Points on a hilly landscape, in no order, each with its height.
A climber steps from a point to the highest of its 2 nearest points, and stops where none of them is higher. Distance is the straight distance between rows; heights are no part of it.
j_570 height 248: [148, 94, 134, 118, 116, 104, 115, 102, 149, 122, 153, 147, 124, 160, 144, 141, 147, 91, 98, 161, 151, 145, 116, 134, 137, 161, 120, 124, 122, 93, 109, 129, 144, 146, 138, 138, 143, 115, 125, 102, 139, 127, 153, 155, 134, 144, 108]
j_171 height 65: [122, 151, 114, 121, 135, 160, 119, 129, 111, 118, 127, 137, 120, 129, 139, 139, 114, 143, 154, 120, 124, 119, 136, 139, 127, 101, 120, 142, 131, 139, 112, 112, 135, 157, 121, 141, 139, 121, 115, 142, 127, 140, 119, 102, 117, 102, 126]
j_366 height 277: [125, 102, 111, 84, 115, 141, 91, 169, 124, 137, 108, 130, 126, 139, 159, 148, 73, 125, 152, 127, 118, 141, 156, 123, 123, 85, 99, 130, 123, 159, 105, 104, 137, 149, 159, 131, 136, 136, 123, 123, 131, 154, 134, 111, 110, 103, 116]
j_539 height 330: [89, 132, 122, 137, 142, 142, 122, 162, 136, 126, 154, 117, 132, 157, 110, 137, 150, 140, 126, 123, 112, 103, 130, 152, 117, 151, 151, 134, 135, 142, 129, 118, 123, 151, 148, 120, 122, 112, 138, 139, 168, 117, 168, 128, 144, 105, 140]
j_972 height 145: [138, 90, 133, 83, 111, 114, 102, 126, 135, 133, 127, 148, 124, 153, 152, 134, 123, 99, 129, 123, 150, 159, 141, 131, 134, 115, 121, 124, 111, 125, 106, 118, 161, 143, 133, 158, 118, 130, 117, 122, 113, 140, 121, 141, 107, 110, 128]
j_162 height 297: [136, 116, 136, 122, 142, 106, 153, 123, 117, 147, 135, 128, 145, 114, 147, 111, 127, 145, 132, 134, 143, 120, 111, 123, 114, 150, 119, 123, 129, 135, 136, 148, 111, 108, 124, 133, 140, 131, 120, 120, 119, 125, 64, 126, 87, 131, 145]
j_488 height 271: [124, 166, 130, 150, 104, 144, 127, 121, 129, 107, 112, 123, 121, 115, 101, 129, 140, 122, 125, 110, 96, 132, 140, 115, 135, 109, 143, 130, 111, 128, 146, 110, 130, 112, 124, 113, 110, 141, 138, 139, 124, 116, 180, 115, 175, 137, 124]
j_251 height 487: [125, 105, 152, 123, 177, 106, 108, 120, 117, 128, 133, 143, 147, 170, 124, 154, 142, 126, 122, 128, 138, 129, 137, 104, 126, 143, 139, 119, 121, 114, 136, 162, 106, 105, 110, 130, 130, 111, 123, 124, 145, 141, 121, 125, 184, 137, 129]
j_915 height 338: [164, 146, 118, 145, 100, 126, 150, 96, 135, 124, 124, 139, 126, 99, 123, 109, 134, 123, 111, 139, 142, 140, 112, 134, 136, 146, 119, 122, 120, 109, 139, 112, 135, 114, 123, 126, 131, 133, 126, 119, 111, 118, 121, 141, 114, 159, 120]
j_817 height 110: [135, 148, 137, 120, 149, 148, 123, 109, 103, 109, 131, 157, 120, 137, 142, 147, 121, 149, 141, 126, 136, 113, 136, 128, 127, 112, 121, 134, 121, 133, 113, 120, 143, 144, 100, 153, 146, 113, 107, 150, 126, 137, 95, 99, 132, 108, 125]
j_420 height 241: [96, 161, 140, 153, 114, 145, 127, 128, 149, 108, 122, 116, 130, 110, 94, 135, 139, 112, 133, 121, 88, 105, 139, 116, 135, 127, 147, 132, 137, 119, 138, 134, 112, 111, 124, 106, 115, 132, 149, 128, 149, 117, 180, 133, 166, 132, 119]
j_811 height 455: [130, 138, 135, 119, 116, 149, 111, 90, 132, 99, 130, 150, 118, 142, 125, 158, 132, 93, 115, 150, 109, 134, 126, 135, 137, 117, 138, 126, 119, 94, 111, 115, 142, 165, 133, 141, 132, 111, 131, 129, 135, 124, 192, 142, 170, 140, 91]
j_681 height 161: [119, 143, 119, 124, 105, 146, 144, 133, 159, 135, 136, 129, 131, 102, 116, 107, 138, 127, 140, 128, 154, 121, 124, 162, 135, 146, 135, 132, 147, 118, 126, 114, 142, 138, 137, 134, 109, 119, 142, 120, 142, 110, 118, 159, 67, 130, 137]
j_213 height 31: [132, 118, 132, 151, 107, 111, 147, 153, 146, 138, 138, 117, 119, 102, 110, 98, 152, 131, 122, 108, 158, 121, 136, 134, 146, 139, 142, 131, 127, 128, 146, 128, 161, 128, 112, 122, 107, 161, 134, 141, 114, 113, 108, 128, 107, 122, 154]
j_741 height 501: [130, 124, 141, 133, 133, 99, 129, 132, 125, 124, 123, 124, 131, 121, 127, 127, 127, 121, 134, 119, 124, 126, 137, 106, 136, 128, 117, 131, 126, 126, 141, 158, 122, 101, 108, 129, 137, 146, 123, 124, 121, 145, 103, 121, 131, 127, 136]
j_782 height 215: [133, 133, 124, 156, 146, 118, 152, 138, 124, 131, 149, 133, 129, 130, 134, 123, 143, 161, 114, 136, 136, 99, 110, 136, 121, 165, 122, 134, 132, 142, 142, 134, 124, 122, 116, 116, 152, 120, 121, 136, 142, 117, 100, 118, 109, 130, 139]
j_901 height 393: [144, 92, 133, 119, 155, 101, 118, 113, 136, 146, 127, 126, 146, 162, 131, 125, 136, 113, 110, 145, 139, 160, 117, 116, 110, 159, 142, 116, 125, 120, 121, 151, 106, 97, 146, 115, 128, 116, 134, 106, 134, 133, 132, 148, 161, 152, 132]
j_293 height 436: [124, 93, 142, 128, 164, 93, 107, 133, 134, 132, 139, 128, 138, 169, 133, 144, 138, 120, 112, 138, 125, 139, 124, 107, 124, 153, 130, 125, 132, 126, 131, 167, 111, 104, 132, 113, 140, 116, 122, 110, 151, 138, 138, 134, 169, 139, 127]
j_824 height 245: [148, 136, 124, 123, 94, 132, 135, 111, 130, 119, 123, 150, 109, 110, 120, 114, 141, 113, 119, 116, 154, 154, 131, 149, 143, 118, 133, 124, 114, 112, 131, 99, 167, 150, 125, 149, 108, 134, 116, 140, 106, 111, 138, 139, 108, 131, 127]
j_968 height 557: [157, 148, 125, 129, 164, 140, 116, 95, 103, 117, 99, 133, 117, 136, 157, 153, 99, 151, 132, 141, 111, 133, 127, 99, 124, 98, 104, 133, 130, 139, 121, 145, 111, 128, 109, 128, 162, 116, 110, 132, 115, 153, 103, 97, 154, 154, 108]
j_385 height 407: [118, 72, 130, 130, 146, 86, 140, 180, 137, 160, 147, 94, 136, 142, 124, 111, 139, 143, 107, 118, 134, 122, 116, 121, 125, 154, 143, 122, 136, 149, 142, 155, 124, 110, 147, 107, 122, 139, 144, 126, 136, 131, 121, 132, 126, 121, 148]
j_879 height 462: [165, 145, 148, 127, 139, 136, 129, 78, 120, 108, 117, 166, 131, 131, 121, 140, 125, 120, 120, 154, 136, 110, 118, 126, 133, 140, 123, 121, 125, 89, 124, 123, 126, 127, 91, 144, 148, 114, 127, 137, 124, 130, 115, 123, 155, 143, 107]
j_98 height 270: [102, 125, 115, 121, 123, 139, 117, 164, 152, 128, 148, 124, 123, 138, 125, 129, 137, 124, 140, 128, 136, 108, 131, 159, 130, 140, 126, 137, 143, 136, 116, 117, 143, 168, 145, 130, 127, 119, 133, 122, 155, 120, 140, 135, 91, 103, 134]
j_66 height 442: [125, 120, 133, 127, 127, 98, 129, 165, 126, 116, 125, 124, 122, 114, 135, 121, 116, 131, 145, 125, 129, 113, 147, 103, 138, 121, 93, 136, 131, 144, 136, 152, 139, 117, 105, 135, 152, 157, 113, 124, 118, 151, 87, 102, 115, 116, 137]
j_320 height 344: [155, 147, 123, 153, 111, 125, 149, 117, 102, 122, 115, 130, 114, 108, 131, 111, 133, 155, 111, 116, 134, 152, 128, 112, 124, 108, 122, 126, 106, 141, 154, 110, 141, 118, 117, 121, 126, 148, 108, 146, 100, 113, 120, 98, 134, 147, 137]
j_643 height 621: [85, 121, 145, 106, 151, 105, 134, 152, 129, 133, 130, 113, 141, 112, 98, 133, 132, 135, 144, 112, 121, 93, 141, 104, 131, 134, 125, 127, 155, 137, 141, 166, 103, 100, 119, 132, 133, 142, 140, 120, 135, 148, 89, 132, 124, 96, 140]
j_766 height 337: [127, 131, 124, 133, 115, 122, 111, 127, 142, 111, 115, 110, 125, 127, 135, 139, 113, 103, 127, 137, 94, 143, 124, 116, 138, 121, 113, 134, 125, 113, 123, 143, 122, 126, 141, 115, 141, 131, 133, 100, 132, 143, 171, 138, 134, 146, 107]
j_919 height 441: [118, 135, 140, 127, 150, 118, 134, 124, 113, 141, 111, 107, 150, 124, 114, 132, 124, 131, 130, 116, 103, 131, 132, 95, 116, 117, 148, 114, 122, 136, 147, 154, 85, 87, 129, 117, 120, 133, 135, 124, 126, 134, 121, 126, 153, 132, 130]
j_77 height 303: [137, 152, 122, 148, 109, 130, 136, 132, 112, 121, 112, 117, 118, 119, 119, 115, 135, 143, 118, 107, 115, 150, 137, 110, 124, 102, 136, 126, 104, 144, 152, 109, 133, 115, 130, 116, 113, 150, 124, 142, 110, 120, 154, 102, 156, 137, 136]
j_93 height 265: [114, 140, 106, 140, 139, 149, 118, 146, 122, 127, 146, 116, 126, 153, 126, 136, 130, 145, 126, 129, 110, 125, 120, 148, 119, 132, 137, 135, 131, 145, 123, 109, 122, 151, 153, 114, 132, 108, 127, 134, 151, 127, 164, 122, 133, 116, 127]
j_269 height 162: [115, 115, 130, 123, 103, 119, 142, 144, 163, 148, 133, 115, 139, 101, 110, 101, 144, 112, 131, 117, 150, 123, 127, 151, 136, 154, 142, 127, 142, 116, 129, 133, 138, 120, 136, 130, 98, 139, 150, 112, 127, 117, 112, 172, 73, 129, 145]
j_590 height 247: [141, 130, 148, 130, 142, 114, 151, 108, 96, 132, 124, 138, 141, 114, 145, 118, 127, 156, 133, 131, 143, 122, 121, 112, 115, 129, 118, 124, 117, 133, 141, 142, 119, 105, 107, 137, 139, 137, 107, 142, 108, 116, 60, 102, 112, 132, 146]
j_273 height 339: [142, 96, 124, 127, 136, 100, 145, 136, 130, 159, 133, 111, 144, 130, 145, 105, 124, 141, 114, 135, 139, 142, 103, 125, 113, 155, 126, 118, 126, 142, 134, 143, 113, 102, 149, 112, 129, 128, 132, 111, 124, 124, 99, 145, 99, 148, 139]
j_774 height 296: [137, 149, 113, 158, 110, 135, 148, 124, 146, 123, 145, 131, 120, 110, 119, 115, 145, 141, 107, 140, 137, 115, 110, 151, 137, 158, 120, 132, 135, 128, 141, 112, 138, 127, 128, 114, 133, 121, 130, 120, 136, 108, 130, 139, 108, 149, 128]
j_573 height 299: [142, 109, 144, 116, 132, 114, 124, 97, 146, 124, 153, 154, 145, 156, 129, 138, 148, 101, 108, 163, 151, 116, 112, 141, 128, 178, 129, 124, 127, 82, 112, 131, 123, 136, 125, 141, 142, 109, 134, 108, 150, 127, 137, 154, 146, 138, 116]
j_230 height 399: [102, 145, 125, 140, 110, 142, 114, 139, 149, 100, 136, 127, 116, 124, 119, 142, 132, 112, 137, 133, 107, 114, 137, 137, 139, 125, 122, 144, 138, 120, 121, 128, 142, 160, 131, 118, 135, 131, 131, 119, 154, 124, 176, 129, 127, 124, 114]
j_163 height 553: [153, 149, 140, 106, 134, 145, 123, 78, 133, 111, 112, 159, 130, 119, 137, 143, 114, 113, 142, 149, 132, 114, 131, 126, 139, 124, 113, 126, 127, 96, 106, 129, 129, 136, 102, 160, 145, 117, 130, 127, 114, 144, 102, 130, 135, 136, 106]
j_693 height 257: [121, 149, 122, 160, 133, 145, 149, 128, 134, 126, 154, 140, 128, 124, 115, 123, 149, 151, 123, 134, 137, 94, 114, 153, 125, 163, 133, 135, 145, 135, 133, 112, 131, 130, 116, 118, 137, 108, 132, 143, 153, 106, 122, 126, 116, 128, 134]
j_818 height 74: [138, 95, 129, 127, 109, 84, 130, 123, 145, 140, 118, 109, 135, 114, 136, 109, 104, 91, 132, 116, 135, 158, 135, 114, 139, 120, 114, 125, 126, 115, 141, 156, 135, 92, 122, 125, 123, 158, 138, 110, 93, 149, 93, 144, 101, 131, 143]
j_727 height 443: [156, 155, 131, 138, 136, 149, 114, 79, 114, 93, 113, 163, 100, 129, 143, 160, 114, 115, 115, 153, 109, 123, 131, 125, 145, 97, 111, 127, 131, 106, 114, 116, 136, 160, 101, 147, 153, 110, 120, 146, 116, 133, 153, 113, 168, 145, 83]
j_346 height 414: [105, 117, 133, 121, 145, 136, 117, 136, 130, 130, 147, 127, 137, 179, 123, 142, 152, 130, 112, 126, 119, 126, 124, 146, 114, 152, 159, 124, 116, 130, 123, 116, 121, 141, 153, 131, 114, 99, 135, 133, 158, 117, 176, 143, 163, 117, 135]
j_500 height 689: [144, 126, 150, 102, 133, 120, 121, 93, 126, 121, 117, 150, 141, 129, 132, 135, 128, 104, 143, 131, 139, 134, 138, 119, 134, 129, 129, 120, 113, 96, 119, 138, 129, 114, 107, 156, 124, 132, 126, 124, 112, 144, 101, 137, 141, 132, 125]
j_653 height 551: [128, 160, 138, 141, 160, 150, 140, 108, 93, 122, 113, 127, 137, 115, 131, 141, 113, 160, 146, 123, 109, 100, 132, 109, 118, 106, 132, 136, 129, 138, 137, 140, 96, 114, 102, 123, 142, 124, 119, 151, 121, 132, 88, 96, 141, 128, 129]
j_135 height 278: [102, 150, 141, 123, 150, 149, 122, 127, 124, 120, 127, 132, 139, 137, 111, 145, 136, 130, 145, 116, 108, 107, 138, 133, 119, 129, 155, 128, 130, 122, 129, 130, 114, 131, 123, 133, 118, 112, 134, 142, 149, 125, 141, 126, 153, 109, 131]
j_820 height 690: [144, 111, 100, 122, 117, 137, 112, 153, 110, 147, 110, 113, 112, 134, 144, 111, 98, 154, 110, 128, 130, 181, 123, 132, 106, 98, 127, 121, 116, 167, 135, 101, 133, 138, 175, 102, 117, 128, 120, 123, 113, 116, 159, 120, 122, 146, 130]
j_697 height 98: [109, 159, 123, 141, 134, 161, 151, 130, 110, 136, 133, 125, 134, 109, 116, 116, 133, 159, 151, 115, 127, 108, 128, 138, 112, 118, 149, 135, 136, 146, 137, 113, 113, 131, 126, 122, 118, 128, 128, 155, 133, 109, 110, 107, 115, 110, 148]
j_631 height 195: [138, 111, 130, 99, 115, 120, 109, 112, 143, 117, 141, 155, 120, 149, 150, 148, 136, 96, 117, 143, 144, 138, 128, 135, 140, 137, 114, 125, 119, 111, 103, 124, 154, 153, 131, 155, 139, 114, 118, 112, 131, 136, 133, 140, 114, 121, 113]
j_387 height 61: [136, 117, 129, 148, 98, 93, 145, 121, 160, 131, 129, 118, 127, 96, 117, 106, 130, 93, 129, 123, 141, 132, 130, 126, 152, 143, 115, 133, 135, 105, 140, 153, 139, 99, 108, 125, 123, 154, 143, 110, 108, 133, 100, 151, 95, 134, 139]
j_310 height 177: [137, 164, 103, 132, 135, 185, 121, 98, 100, 131, 126, 135, 106, 127, 140, 146, 116, 129, 141, 130, 116, 129, 116, 152, 131, 83, 129, 137, 144, 123, 85, 96, 115, 172, 123, 146, 124, 96, 124, 147, 120, 138, 166, 133, 146, 117, 95]
j_115 height 504: [151, 126, 98, 128, 138, 149, 128, 104, 92, 139, 113, 130, 114, 136, 149, 119, 108, 156, 104, 136, 133, 183, 108, 128, 90, 102, 132, 111, 121, 165, 122, 112, 118, 126, 161, 111, 124, 108, 111, 130, 101, 114, 144, 105, 152, 157, 127]
j_558 height 46: [127, 133, 143, 150, 107, 129, 154, 132, 143, 133, 142, 133, 126, 108, 101, 100, 166, 136, 119, 106, 153, 113, 132, 135, 137, 147, 154, 127, 127, 130, 150, 110, 154, 111, 105, 124, 94, 144, 142, 152, 123, 96, 117, 130, 130, 129, 149]
j_503 height 112: [132, 90, 134, 87, 103, 108, 108, 126, 138, 140, 118, 133, 139, 131, 147, 122, 105, 94, 142, 120, 140, 157, 148, 127, 135, 118, 117, 124, 118, 121, 113, 131, 148, 120, 129, 149, 115, 146, 131, 110, 101, 149, 105, 151, 91, 118, 132]
j_271 height 107: [137, 162, 106, 153, 125, 167, 137, 115, 108, 120, 135, 140, 107, 109, 133, 131, 123, 151, 143, 128, 132, 112, 122, 147, 134, 112, 112, 148, 151, 131, 115, 106, 133, 153, 107, 127, 144, 113, 111, 141, 129, 127, 119, 107, 107, 122, 113]
j_141 height 121: [158, 110, 138, 141, 133, 103, 149, 108, 109, 139, 134, 141, 125, 134, 144, 109, 146, 147, 105, 124, 160, 151, 120, 119, 126, 140, 132, 122, 108, 128, 144, 125, 149, 112, 112, 129, 125, 138, 113, 143, 104, 110, 99, 115, 135, 141, 143]
j_803 height 556: [111, 115, 148, 106, 143, 103, 129, 126, 124, 138, 122, 121, 151, 115, 119, 130, 120, 117, 143, 117, 122, 121, 139, 104, 129, 128, 127, 118, 136, 121, 137, 163, 104, 91, 116, 140, 125, 140, 133, 114, 118, 152, 85, 141, 125, 117, 136]
j_401 height 148: [142, 103, 127, 116, 140, 107, 123, 142, 120, 138, 130, 132, 123, 150, 151, 123, 127, 140, 122, 123, 142, 151, 121, 126, 118, 131, 124, 126, 116, 145, 129, 128, 142, 138, 138, 130, 133, 129, 114, 130, 126, 126, 116, 117, 115, 125, 136]
j_842 height 200: [118, 140, 92, 139, 138, 168, 119, 152, 94, 144, 135, 107, 125, 145, 132, 130, 113, 157, 142, 123, 112, 134, 117, 146, 114, 99, 134, 138, 135, 155, 117, 95, 111, 155, 156, 110, 128, 115, 120, 139, 137, 135, 158, 113, 125, 112, 123]
j_455 height 174: [130, 136, 142, 116, 147, 138, 140, 110, 94, 126, 132, 147, 134, 127, 147, 127, 122, 158, 146, 125, 144, 119, 127, 129, 115, 116, 124, 127, 116, 136, 125, 125, 132, 134, 111, 151, 136, 122, 107, 148, 116, 121, 72, 98, 114, 109, 146]
j_797 height 234: [111, 153, 125, 112, 137, 167, 108, 112, 128, 120, 111, 128, 133, 137, 126, 149, 116, 116, 150, 126, 100, 123, 135, 142, 126, 107, 144, 134, 129, 117, 109, 120, 117, 148, 136, 137, 116, 110, 140, 135, 136, 138, 162, 137, 138, 112, 115]
j_533 height 290: [150, 129, 133, 121, 103, 125, 146, 98, 128, 136, 124, 144, 130, 103, 128, 108, 138, 119, 127, 124, 159, 148, 121, 140, 129, 136, 134, 120, 111, 107, 132, 111, 146, 127, 122, 145, 108, 136, 123, 131, 102, 114, 105, 145, 101, 134, 137]
j_983 height 89: [136, 102, 121, 112, 91, 103, 111, 142, 143, 134, 105, 112, 128, 114, 138, 115, 94, 92, 142, 118, 126, 163, 140, 124, 142, 104, 106, 132, 121, 121, 128, 134, 141, 115, 138, 126, 121, 157, 135, 100, 101, 149, 127, 148, 88, 133, 127]
j_550 height 201: [124, 165, 117, 122, 136, 184, 117, 84, 131, 127, 117, 136, 121, 125, 126, 147, 114, 112, 155, 146, 109, 116, 119, 152, 136, 100, 131, 139, 148, 102, 86, 107, 107, 164, 124, 143, 123, 100, 148, 139, 129, 136, 165, 151, 145, 125, 95]
j_703 height 659: [144, 150, 130, 127, 150, 153, 132, 98, 83, 123, 98, 122, 128, 118, 155, 138, 97, 161, 147, 126, 113, 134, 127, 104, 118, 81, 114, 132, 124, 142, 127, 136, 109, 127, 115, 127, 142, 130, 107, 145, 103, 137, 91, 87, 134, 138, 128]
j_218 height 146: [138, 169, 100, 146, 126, 185, 138, 102, 99, 134, 135, 137, 110, 112, 128, 130, 123, 148, 144, 126, 131, 123, 109, 156, 129, 100, 130, 139, 149, 127, 102, 90, 123, 158, 119, 135, 125, 100, 116, 146, 122, 125, 142, 124, 129, 123, 108]
j_822 height 356: [150, 102, 137, 123, 144, 97, 130, 106, 146, 140, 143, 130, 152, 156, 129, 124, 139, 110, 106, 162, 142, 135, 109, 128, 118, 183, 129, 118, 133, 97, 118, 152, 99, 104, 137, 121, 144, 115, 142, 100, 144, 136, 124, 153, 145, 152, 125]
j_829 height 222: [102, 152, 130, 148, 118, 144, 133, 123, 154, 119, 136, 112, 141, 115, 102, 131, 139, 117, 124, 137, 97, 102, 122, 134, 127, 155, 142, 128, 141, 117, 132, 135, 100, 108, 137, 108, 124, 117, 155, 112, 155, 119, 164, 151, 147, 140, 119]
j_874 height 381: [110, 130, 115, 148, 109, 113, 140, 165, 154, 135, 124, 91, 132, 102, 109, 108, 124, 120, 125, 126, 109, 116, 121, 122, 135, 140, 119, 130, 141, 134, 145, 151, 103, 104, 144, 104, 126, 142, 146, 100, 136, 129, 137, 148, 102, 131, 132]
j_835 height 606: [146, 105, 105, 114, 120, 133, 115, 123, 111, 151, 114, 122, 117, 139, 144, 107, 109, 146, 96, 136, 142, 193, 112, 136, 97, 117, 137, 109, 110, 164, 124, 106, 132, 120, 173, 108, 106, 115, 128, 115, 99, 107, 153, 136, 132, 161, 132]
j_670 height 370: [137, 79, 124, 136, 131, 94, 145, 157, 145, 166, 150, 96, 140, 134, 135, 99, 139, 140, 97, 123, 146, 136, 107, 131, 128, 162, 143, 118, 127, 143, 138, 146, 134, 103, 145, 105, 114, 135, 145, 115, 119, 124, 110, 146, 111, 145, 149]
j_767 height 387: [153, 150, 131, 145, 126, 131, 142, 99, 122, 117, 119, 144, 126, 110, 129, 129, 128, 133, 122, 139, 127, 121, 116, 127, 127, 141, 118, 129, 127, 112, 135, 125, 126, 117, 108, 128, 144, 124, 119, 133, 124, 126, 113, 120, 126, 142, 119]
j_252 height 362: [116, 139, 119, 156, 104, 112, 126, 150, 148, 114, 119, 96, 122, 111, 119, 124, 118, 111, 125, 130, 95, 127, 124, 110, 142, 126, 112, 136, 130, 122, 139, 151, 112, 112, 137, 102, 137, 143, 135, 100, 134, 136, 166, 135, 130, 142, 120]
j_256 height 199: [117, 142, 119, 127, 115, 148, 140, 144, 153, 132, 149, 136, 119, 122, 117, 113, 149, 139, 129, 122, 163, 115, 124, 169, 137, 143, 142, 135, 143, 129, 122, 100, 161, 165, 135, 137, 111, 114, 132, 136, 150, 101, 131, 143, 82, 119, 144]
j_547 height 331: [104, 124, 145, 110, 145, 130, 104, 138, 129, 116, 136, 141, 133, 165, 127, 152, 145, 118, 133, 119, 121, 120, 141, 134, 127, 135, 144, 130, 119, 121, 124, 129, 132, 147, 129, 142, 122, 114, 123, 134, 151, 129, 154, 128, 155, 102, 131]
j_927 height 181: [103, 108, 134, 131, 114, 108, 136, 144, 161, 141, 139, 108, 138, 118, 105, 115, 151, 105, 122, 120, 130, 117, 129, 140, 137, 161, 142, 126, 145, 114, 132, 147, 122, 110, 134, 124, 109, 136, 152, 111, 137, 124, 131, 168, 110, 119, 140]
j_453 height 548: [87, 98, 135, 97, 140, 103, 128, 183, 135, 140, 131, 110, 138, 118, 115, 124, 123, 131, 148, 115, 126, 98, 145, 120, 124, 132, 118, 127, 151, 150, 132, 147, 122, 123, 138, 137, 130, 150, 141, 123, 134, 147, 96, 132, 105, 90, 143]
j_718 height 409: [141, 151, 150, 114, 134, 153, 107, 80, 124, 92, 107, 164, 113, 133, 124, 162, 123, 101, 130, 143, 111, 126, 137, 124, 147, 98, 130, 123, 117, 90, 114, 118, 141, 158, 105, 154, 129, 115, 130, 145, 120, 129, 163, 129, 180, 135, 93]
j_180 height 534: [118, 134, 134, 120, 117, 148, 120, 107, 140, 115, 135, 144, 128, 146, 112, 142, 149, 104, 122, 134, 123, 129, 125, 149, 130, 140, 149, 126, 116, 101, 119, 106, 141, 146, 139, 140, 112, 109, 133, 134, 142, 111, 182, 150, 154, 127, 120]
j_431 height 207: [114, 91, 119, 79, 115, 130, 96, 180, 141, 140, 131, 136, 128, 153, 150, 147, 99, 115, 144, 129, 132, 124, 152, 138, 126, 114, 109, 127, 122, 157, 99, 102, 149, 160, 157, 141, 130, 128, 128, 123, 143, 145, 130, 127, 99, 91, 127]
j_638 height 492: [160, 149, 118, 133, 154, 144, 108, 89, 106, 106, 113, 147, 101, 141, 161, 163, 106, 132, 117, 147, 113, 135, 128, 116, 137, 94, 102, 130, 134, 129, 106, 129, 126, 152, 111, 141, 161, 105, 111, 138, 119, 149, 131, 101, 160, 147, 90]
j_889 height 482: [137, 149, 146, 130, 161, 140, 144, 96, 95, 135, 104, 124, 152, 126, 124, 140, 117, 148, 134, 128, 113, 127, 128, 98, 110, 110, 147, 112, 113, 130, 142, 143, 88, 97, 115, 122, 122, 124, 126, 142, 118, 122, 102, 109, 165, 145, 131]
j_866 height 71: [109, 153, 126, 144, 118, 149, 155, 148, 134, 137, 141, 121, 129, 106, 104, 104, 154, 158, 133, 112, 143, 105, 132, 138, 119, 136, 155, 127, 132, 151, 149, 105, 133, 128, 127, 121, 102, 136, 139, 154, 136, 96, 120, 118, 115, 120, 153]
j_755 height 169: [153, 119, 129, 156, 138, 107, 146, 124, 121, 129, 144, 146, 121, 145, 138, 120, 155, 155, 88, 137, 150, 122, 108, 130, 127, 166, 126, 126, 118, 132, 143, 120, 144, 116, 111, 120, 143, 120, 116, 139, 131, 112, 119, 120, 139, 145, 133]
j_429 height 341: [98, 135, 116, 121, 102, 140, 109, 165, 159, 104, 136, 124, 112, 119, 126, 136, 129, 110, 153, 134, 126, 108, 150, 138, 142, 118, 103, 143, 147, 131, 116, 124, 157, 167, 133, 130, 135, 141, 131, 115, 152, 131, 150, 119, 96, 112, 122]
j_823 height 203: [84, 132, 137, 147, 107, 129, 136, 149, 170, 123, 147, 110, 130, 115, 94, 123, 158, 114, 125, 127, 117, 101, 131, 139, 135, 157, 143, 130, 155, 119, 133, 137, 123, 122, 133, 115, 110, 129, 154, 116, 164, 110, 162, 157, 126, 130, 131]
j_127 height 465: [108, 77, 132, 111, 156, 88, 124, 195, 132, 150, 142, 105, 131, 145, 131, 128, 128, 141, 130, 120, 130, 111, 128, 121, 118, 141, 125, 126, 139, 157, 137, 146, 124, 130, 147, 122, 134, 143, 134, 132, 145, 138, 113, 119, 125, 105, 143]
j_641 height 137: [113, 147, 110, 141, 152, 156, 137, 148, 90, 139, 136, 112, 134, 134, 130, 129, 119, 168, 150, 120, 116, 113, 124, 130, 106, 105, 137, 139, 133, 160, 132, 112, 107, 141, 138, 114, 133, 129, 116, 154, 133, 124, 119, 91, 126, 107, 143]
j_757 height 386: [128, 110, 130, 107, 123, 111, 117, 167, 118, 122, 112, 124, 126, 119, 145, 122, 100, 129, 155, 120, 128, 136, 156, 99, 131, 95, 94, 128, 120, 153, 126, 131, 150, 129, 126, 143, 141, 165, 106, 132, 110, 154, 93, 94, 118, 112, 135]
j_645 height 335: [122, 93, 135, 83, 122, 114, 94, 165, 126, 133, 107, 132, 134, 142, 150, 136, 87, 117, 151, 118, 122, 150, 165, 104, 129, 90, 107, 121, 117, 152, 110, 125, 145, 129, 139, 142, 132, 154, 115, 126, 117, 157, 112, 115, 130, 109, 128]
j_232 height 398: [113, 116, 115, 142, 123, 109, 137, 170, 138, 146, 122, 81, 137, 120, 117, 110, 114, 135, 118, 122, 100, 132, 117, 109, 119, 131, 127, 124, 132, 156, 148, 147, 87, 89, 159, 95, 128, 137, 147, 106, 133, 133, 143, 139, 123, 137, 132]
j_396 height 417: [102, 123, 130, 135, 133, 103, 137, 158, 125, 144, 115, 89, 139, 116, 101, 121, 124, 129, 128, 107, 104, 122, 132, 94, 121, 118, 140, 121, 134, 148, 153, 156, 90, 89, 139, 110, 122, 152, 142, 125, 127, 134, 128, 125, 139, 113, 138]
j_282 height 49: [130, 109, 123, 158, 106, 91, 147, 159, 161, 136, 141, 105, 118, 104, 116, 103, 140, 115, 116, 120, 147, 117, 127, 130, 154, 149, 119, 136, 139, 122, 146, 156, 148, 115, 112, 112, 127, 157, 138, 116, 120, 127, 109, 140, 98, 130, 145]
j_343 height 454: [105, 133, 135, 139, 101, 134, 113, 127, 143, 100, 137, 132, 114, 136, 110, 141, 147, 102, 119, 126, 109, 132, 138, 132, 140, 125, 140, 138, 122, 110, 129, 117, 152, 156, 135, 122, 121, 136, 130, 123, 145, 115, 200, 139, 157, 130, 117]
j_121 height 413: [157, 141, 111, 134, 126, 143, 141, 103, 95, 129, 114, 131, 116, 120, 151, 121, 113, 154, 116, 128, 133, 161, 117, 126, 112, 102, 119, 120, 119, 141, 134, 113, 130, 135, 136, 128, 131, 122, 106, 140, 105, 119, 122, 101, 123, 144, 126]
j_730 height 202: [141, 130, 118, 123, 110, 125, 125, 139, 126, 121, 125, 133, 113, 122, 134, 119, 133, 131, 125, 119, 142, 147, 131, 139, 136, 120, 121, 130, 115, 131, 132, 111, 156, 152, 133, 137, 124, 138, 113, 133, 117, 122, 132, 123, 102, 122, 130]
j_487 height 558: [134, 123, 157, 129, 151, 114, 121, 106, 122, 120, 125, 146, 145, 142, 114, 145, 142, 112, 127, 128, 131, 119, 140, 112, 135, 140, 138, 123, 119, 96, 139, 148, 114, 103, 99, 135, 126, 126, 126, 130, 134, 136, 118, 131, 172, 132, 126]

Two climbers start at each pair of points below. Name the first point that both come to, or write -.
j_271 / j_697 => j_346
j_874 / j_387 => -
j_366 / j_171 => j_643

For each start below, name the point where the climber stops.
j_213 => j_500
j_570 => j_500
j_269 => j_820
j_252 => j_703
j_681 => j_180
j_755 => j_500
j_533 => j_500
